Each row is a point on a landscape with many peaks, with its height.
A climber steps from a point to the highest of its 2 nearest points, and stops where none of them is higher. Distance is the straight distance between rows; heights are no part of it.
J969 (h 270): [  8 -20  -3 -12  -6  -3 -30  37  -2  32  10 -16 -22  -7   2 -37  -8   7
 -12  21 -31   3 -13]
J596 (h 360): [ -6  12 -47 -20 -48  -2  11  22  -8  -2  21 -29 -27  10 -51 -31  48 -40
  16   2 -11  -3  -8]
J888 (h 490): [ 40 -28   3  52  27  -3   2  10  29 -13   5 -17 -19  14  -5   4  13  12
 -12  38  -8 -24  -7]
J143 (h 97): [ -4  49 -25  -3 -21   2  -3  -5 -20  -5 -16 -18  14  -4  56 -11 -16  -2
   5  -7 -17  11  10]
J878 (h 169): [-28   5  -3 -61   4  38  -3 -16  -1  36  11  -4  12  22  14 -31   9   8
 -10  24  13   7  -1]
J459 (h 304): [-28 -15 -23 -17 -19 -17 -10   1  -6  20  19  23   1  31  31  12  20  18
   3 -10 -27 -28  23]
J615 (h 262): [ -9 -58  31  -7  10 -16 -26  18 -19   0   2  36  -6  -9 -11   1 -27  35
  10 -33 -16  18  -3]
J567 (h 218): [-30  -4  -2  -7 -19  15  -4 -15 -14  19  34  12  17 -39  -8  15 -38  15
  21 -27 -20  25 -12]
J167 (h 387): [-36 -13 -11   3  20   7   5  12  18   4 -20  34 -29  27  20  19 -11  39
  -5 -24  23  -9 -19]
J717 (h 600): [ 13   7  -6  36  26  13  23 -13  -4 -16  -7 -43 -25  29   9  -7  10  -2
   2   6  -2 -37 -11]
J804 (h 436): [ 32  -8  20 -11  13  -8  12  15  -2  33   9  -4   8 -13  10  18  10 -44
 -13  34 -20  10  -1]
J161 (h 485): [ 46 -32  34  30  17  10   2 -12   9 -22   7  -6  -3 -45 -71   0   4  15
   0  11  -2  -6   1]
J298 (h 165): [ 16  17   6 -18  -6   0  17 -33 -10   3  43   3  44 -10   8  -5 -22   1
   6  36 -16  35   4]
J784 (h 441): [ 13  -1  27   9  -4  -7  34   7 -33   6 -13   1 -21 -48  20  23  22 -11
  23 -36 -19 -12  27]
J373 (h 280): [  8 -31   4 -45  -1   0  32   6  22  27  37 -38   2 -14 -44 -13   1  37
  29  43   6 -27  55]
J755 (h 642): [ 23  20  28  50  -6 -16   8 -10   4 -32  -3  13 -20 -21 -11  22  35 -19
  15 -14   4   2  -1]
J752 (h 597): [-18 -19  16  25  11  10  18 -15 -21   8   1  -4 -21  -4  -8  16  25 -12
  10 -61  12 -24 -15]
J539 (h 542): [ -5  15 -14   6   6  -9 -34  -2 -24 -18  -7  -6   3  10  18 -34 -12  -1
 -26 -42  19 -16 -20]
J665 (h 457): [ 13  -1   9  27   2  -5  21 -15   6 -47  16   9  -8   2  17  -9 -30  22
 -35  -5  11  25 -14]
J589 (h 586): [ 35 -30   0  28   4  -2 -19  -7  23  10  15   4  21 -30  33   7 -10  31
 -25  15  16  42 -25]
J865 (h 562): [ 10  20 -10  21  -8  13   4 -30  23 -37  23   8  12 -31 -19   6 -14   3
 -37  -5  25  11 -19]
J827 (h 233): [-19  -3 -36 -16   0  32  -4 -18   3  19  24 -29   7  12   3 -27 -13  51
  18  12 -23 -35   9]
J645 (h 326): [ 34 -27  -5 -11  15  -3 -31  31  14  20 -24  16   0 -37  19  11  22   0
 -31  10   9   7 -12]
J666 (h 158): [-19  -5  -4 -24  13  31   8 -12   5  12  11  19 -12  34  39 -30   3  29
 -30  14  24  25 -21]
J736 (h 212): [  3  33 -22  19  11  22 -18  -8  16  -2 -32 -32  21 -16  -8  19 -21 -16
  15  -6   4 -18  -2]
J184 (h 234): [ 12   8 -22 -32 -16   6 -30  17   8  15  -1  -7   3 -17  20 -41   5  18
 -27  29 -11  -2   9]
J553 (h 50): [-29  26 -48 -41 -35 -13 -28  11  15  15  -5   5  22   6  -3  10   3  -5
  20  17 -13  -9  28]
J221 (h 320): [ -8 -18  19  15  10 -19 -26  14  -5  27  21   1  11  40   8  -7 -41 -25
  -9   7 -20  18 -29]
J678 (h 166): [-19  -9  -7 -39 -20   0   6 -10  23 -13  27 -15  28  38   0 -28  -8  28
 -16  41  11 -23  53]
J342 (h 528): [ 13  32  16  20  10 -29  -5  14 -15 -41 -35  19 -14   2  -5  15   2 -36
   2 -21  14  10  -9]
J634 (h 551): [ 23 -18  22  32  17 -16 -26 -25   1 -13   4  12  21 -13  -2   0  13   3
 -14 -30  25 -16  -1]
J66 (h 711): [-10 -17  25  30  16 -40 -29 -26 -17   2   0  -4  16  14  31 -24   6   1
 -11 -59  38 -20 -14]
J424 (h 249): [-16  34 -21  23  -1   6 -21  -1  31   8 -41 -16  43  15 -14  38 -45 -46
   1   3  18  -5  -5]
J312 (h 726): [ 20   1 -23  25   7  14  -9 -24  21 -11  13  17  25 -42  18  27  -3  39
  -2   1  12   6 -16]
J124 (h 381): [ 23  -2  16  -5  30  -1 -17  14   3  19 -25 -12  12 -19   4  13  10 -43
 -36  -2  21 -12  -7]
J290 (h 339): [-16  -4 -30   7 -37 -12 -15  22  -6  27   0  -5  -6   4  20   6  14 -16
  -7 -31 -33 -25  10]
J930 (h 369): [ 18 -10  -2   7  47 -11 -14  16  17 -28 -66  15  28  12   0  24 -44  15
 -14   7  49   1 -10]
J980 (h 432): [-23   0  -1  -6  20  11  -5  27   2  -1 -30  30 -57  26   4   2  25  13
  10   5   8   3 -17]
J653 (h 295): [ -3 -29   4  18  -3 -15  -3  36  -1  20  33 -10 -36  17   8 -13 -20  -8
  -7  19 -46  11 -29]
J584 (h 340): [ -9 -15  -1  13  36   4   6   1  21 -19 -51  20   1  28  31  15 -19  49
  -3 -10  46  -7  -4]
J478 (h 190): [ -2  19  -9 -13   4  27  -9  13   7  23  -4  -8 -27 -10  48 -35  10  14
 -22  12   9  27 -30]
J188 (h 290): [ 13 -37   6  -5   9 -19 -25  36  -4  21  -4  43  -8 -27  13  22  13  12
   4   6 -14  14  -7]
J552 (h 282): [ -3  35 -24  -2 -48   9 -16  11   5 -25   0  -6 -26 -23 -55 -22  25 -32
 -10  -3   0  17 -17]
J285 (h 363): [ 31 -40  34 -11  -5 -13   8  16  22 -13  -9  -1 -10  -1 -14  -9  34  28
   4  46  -5  -6  50]
J875 (h 572): [ 24 -22  36  -6  12  -3  14   7  12 -30  13   9 -14 -18 -73   4   5  -4
  10  41   2  17   7]
J765 (h 417): [ 14 -35  -1   8   0  -5   2  14  38  -5   3  19 -12   5  -6  17  14  31
  -3  49 -16  -2  20]
J601 (h 191): [ -9  13   9 -27   6  14  -1 -28  -9   4  25  19  25 -19 -28   9 -24  11
  32  20   0  41 -10]
J664 (h 451): [ 26 -12   8  23  30 -33 -14  -8  10 -25  -9  17  37 -12   4  31 -27 -12
 -27 -11  36   8 -15]
J39 (h 139): [ 35  26   5   0  -3   2   9 -34 -28  50  25 -16  38 -39   7  -8   3 -17
  20  18 -25  12   9]
J751 (h 118): [  5  23  13   8 -10  10  10 -18 -21  35  -7 -23  16   0  41  -1   4 -22
  25  -6 -23   9   9]
J213 (h 228): [  9  38  -9  -2  -7  24 -10   9  -1  -9 -26 -18 -14 -49 -40   2   6 -26
   2 -12   5   3 -14]
J510 (h 489): [ 31  -6  32  23   6   5  18  -1   6  15  22   2  -9 -25  17   2   7  -6
  -5  29  -9  38 -16]
J694 (h 315): [  8 -24   9 -34  -3 -24  17  18   6  12  18 -16  -6   5 -27   2  29   8
  26  32 -13 -34  54]
J722 (h 484): [-26   2  -7  -7 -16 -16 -23  34  -7 -15  -7  26 -43   8 -29  -1  18   3
  27  -2 -19   9  -4]
J364 (h 201): [-22  -6  -8 -53  -1  23  28 -31   1  18  32 -20  17  22   8 -27   8  34
   7  20   0 -23  32]
J350 (h 354): [  1  18   3  23   9 -22  15  -2  -3  -2   6  -6  20  33  33  14 -36 -43
 -24  -5   1  18 -19]
J696 (h 564): [ -3   3  26 -20   5 -10   6  21 -16 -24 -10  16 -22   4 -39  -2  -7 -39
 -19  -1   1  20 -11]
J782 (h 395): [ -3  15  11  37  14 -37  27   4   8 -30   5  -6  -9   6  22   7 -48 -18
 -31 -21  27  35 -37]
J706 (h 522): [-35  -8   8 -18 -15  13  30 -18 -35   9   4  10 -20  27  -3   3  39  -7
  24 -48  -5 -17   7]
J262 (h 385): [  6  11 -18   2 -35  -9   9   9 -19  11   8   0  -7 -28  -7  20  36 -34
   8 -22 -23 -13  11]
J754 (h 294): [-27  47   2 -14  -7  15   0 -10  11  -1 -56  -5  43  30   6  21 -31 -28
  29  13   8  -2  34]
J277 (h 517): [ 48   4  25  29   1  -7   8 -12 -10 -14 -11  -6 -12 -53  -4  -1  44   5
  10 -14 -11 -25  32]
J737 (h 427): [-27  -1 -20 -35 -18 -11  14  33  -9  16   6  -7 -33  26 -20  -3  36 -34
  16  10 -15  -6  -3]
J533 (h 680): [ 32  -1  21 -15  11 -28  -6  19  -5 -37   3  32 -13   7 -53   4  29 -23
   3  42   3  14   4]
J132 (h 75): [ -9  43 -54 -29 -18  -1  -3  -9 -16 -26  14  -6  18  10  19 -16  -8  13
   4  13 -16  -5  13]
J43 (h 450): [-51  16 -13  -8 -15  33  40 -34 -11  -9   7   7 -18  41 -25  -1  15 -12
  -5 -45  25  -4 -23]
J805 (h 126): [-16  10  18  -6 -15  35  12 -26  21 -27  -3 -29  14  28  -9 -45 -21  19
 -18  35  13 -16  33]
J588 (h 271): [-25 -27 -13 -17 -10   5 -15  -7   2  -5   3  12   4  10   5  -7 -10  53
   6 -20 -19 -30  36]
J79 (h 241): [-28 -29   7  10  11 -10 -13  -2 -21  15  22  21   0 -13  28   6 -32  31
  21 -47 -12  15 -21]
J110 (h 720): [  3  -2  -7  34  -4  16  26   0 -21   3  -8 -51 -25   7  -3 -11  16 -20
  20 -35 -21 -35  -7]
J263 (h 379): [-34  42 -21   1 -11  11  17 -23 -14  -9 -28  12  22  47  -6  13 -14 -24
   8 -38  32   0 -14]
J131 (h 331): [-36  27  14   1   2  23  26 -18  -5  12 -42  -3  27  31   9  39 -27 -25
  35 -28  10  10  12]

Two climbers start at each pair of points below. Name the first point that both come to, or write never.
J827 / J694 => never
J39 / J969 => J312
J645 / J653 => J312
J350 / J751 => J312

For each start below, name the point where the climber stops.
J132 => J312
J736 => J110
J615 => J312
J666 => J312
J373 => J110
